Each row is a point on a landscape with many peaks, with its height.
From any point a climber steps to the highest of the 3 points nearest to it. It stops when none of these is higher. Distance is the straight distance between rows; heights are no part of it.
Z_89 height 242: [153 135 127 180 137 146  96 121 130 186  98]
Z_620 height 260: [140 147 152 160 146 137 117 114  49 137 113]
Z_287 height 288: [104  81  96  76 114 121 197 143 185 101 120]
Z_606 height 345: [109 127 111 124 104 132 112 109 189 135 110]
Z_227 height 648: [125 149 161 129 134 125 103 113  51 100 150]
Z_626 height 258: [123 141 137 134 123 130  87 117 124 126 137]
Z_513 height 356: [121 140 136 119 123 124  95 127 120 112 153]
Z_677 height 183: [184 129 112 191 140 147 120 129 116 211  88]
Z_365 height 410: [115 135 124 127 117 126 100 115 159 122 134]
Z_922 height 104: [133 134 123 168 124 140  90 114 165 179  97]
Z_618 height 310: [104  86  91  85 103 129 180 126 194 108 114]
Z_207 height 688: [129 146 154 145 137 134 104 112  53 124 131]
Z_754 height 608: [110  67  81  76 103 135 187 122 192 115 100]
Z_826 height 569: [121 130 132  79 133 103 141 158 132  73 192]
Z_853 height 509: [158 137 130 176 139 143 101 118 105 181 101]
Z_664 height 376: [117 131 116 153 115 137 100 106 190 165  96]
Z_824 height 274: [108  95 108  78 123 113 195 160 178  92 135]
Z_113 height 119: [169 132 114 191 138 145 106 126 141 207  85]
Z_354 height 279: [108 109 109  88 110 116 162 135 187  98 139]
Z_303 height 556: [144 138 143 164 142 143  96 122  79 155 114]
Z_495 height 133: [134 142 135 151 131 139  85 119 116 149 121]
Z_281 height 391: [121 142 154 108 132 117 100 122  66  83 171]
Z_909 height 405: [120 126 131  74 129 100 155 166 146  73 183]
Z_82 height 428: [125 126 140  71 141  96 152 172 127  66 201]
Z_462 height 240: [112 137 126 118 116 123 104 121 155 115 146]
Z_872 height 487: [169 132 131 180 144 147 119 125  82 189  98]
Z_552 height 327: [109 132 115 124 109 129 114 115 179 123 127]
Z_437 height 398: [153 140 146 171 147 139 120 117  57 160 106]
Z_888 height 641: [111  57  82  68 112 128 207 140 183 111 101]
Z_527 height 299: [104 111 102  95 104 124 153 120 193 106 125]
Z_167 height 342: [115 117 134  72 137  96 173 176 156  75 178]
Z_69 height 140: [134 138 133 157 134 139  86 120 126 158 113]
Z_195 height 615: [134 141 148 152 140 136  93 116  74 138 125]
Z_866 height 259: [110 109 113  80 120 108 173 151 176  85 151]
Z_902 height 352: [109 125 110 134 103 135 112 102 190 144 101]
Z_76 height 390: [121 118 137  73 149  91 175 188 140  68 188]
Z_330 height 166: [131 140 129 159 128 138  90 118 140 162 113]
Z_845 height 515: [161 139 138 175 146 147 114 126  73 169 101]
Z_65 height 318: [103 107  94 102  95 133 148 111 202 120 112]
Z_936 height 217: [134 153 168 158 144 135 125 111  28 122 119]
Z_937 height 374: [120 137 135  87 128 113 123 147 132  80 181]
Z_955 height 632: [129 141 150 137 135 133  91 121  80 126 136]
Z_295 height 224: [158 157 155 180 148 136 172 118  23 150  95]
Z_114 height 270: [110  89 117  72 134 104 212 171 168  91 138]
Z_619 height 530: [114 138 122 134 116 131 100 113 167 139 123]
Z_155 height 572: [145 162 169 176 148 131 169 113  18 128 100]
Z_166 height 351: [182 130 120 187 141 149 131 130  79 200  91]
Z_390 height 440: [117 138 136 105 124 117 104 134 127  94 167]
Z_982 height 528: [117 138 143 108 132 123  95 123  97  93 166]
Z_248 height 586: [123 143 146 125 131 129  90 120  86 111 154]
Z_617 height 255: [127 138 125 154 123 138  92 117 157 163 108]
Z_499 height 343: [112  66  91  74 115 123 206 140 183 107 113]
Z_369 height 552: [106 128 122  97 118 117 127 134 166  98 156]
Z_391 height 419: [118 134 117 147 116 136  98 107 176 154 105]
Z_211 height 157: [169 143 140 180 146 147 147 122  48 171  93]
Z_265 height 39: [150 148 153 170 148 141 144 118  33 145  99]
Z_473 height 220: [113 120 120  83 125 111 156 154 167  87 164]
Z_881 height 532: [157 136 137 174 143 144 100 121  96 174 108]
Z_134 height 282: [110 127 117 108 109 124 122 123 175 115 143]
Z_56 height 742: [121 137 140  93 129 113 113 141 105  81 184]
Z_284 height 332: [103 119 103 111  99 129 130 109 196 123 115]
Z_178 height 216: [140 153 162 161 145 137 133 111  32 133 114]
Z_838 height 244: [114 108 130  76 143  95 199 182 162  80 161]
Z_741 height 63: [151 133 121 178 134 140  93 118 152 196  89]
Z_599 height 407: [126 138 127 141 123 134  86 114 147 140 125]

Write out the way that a climber takes from each point below.
Z_65 -> Z_284 Z_606 Z_902 Z_391 Z_619
Z_211 -> Z_845 Z_881 Z_303 Z_195 Z_207
Z_866 -> Z_354 Z_527 Z_284 Z_606 Z_902 Z_391 Z_619
Z_824 -> Z_287 Z_499 Z_888

For each start below, name the point where the climber stops.
Z_617 -> Z_619
Z_853 -> Z_207
Z_552 -> Z_619
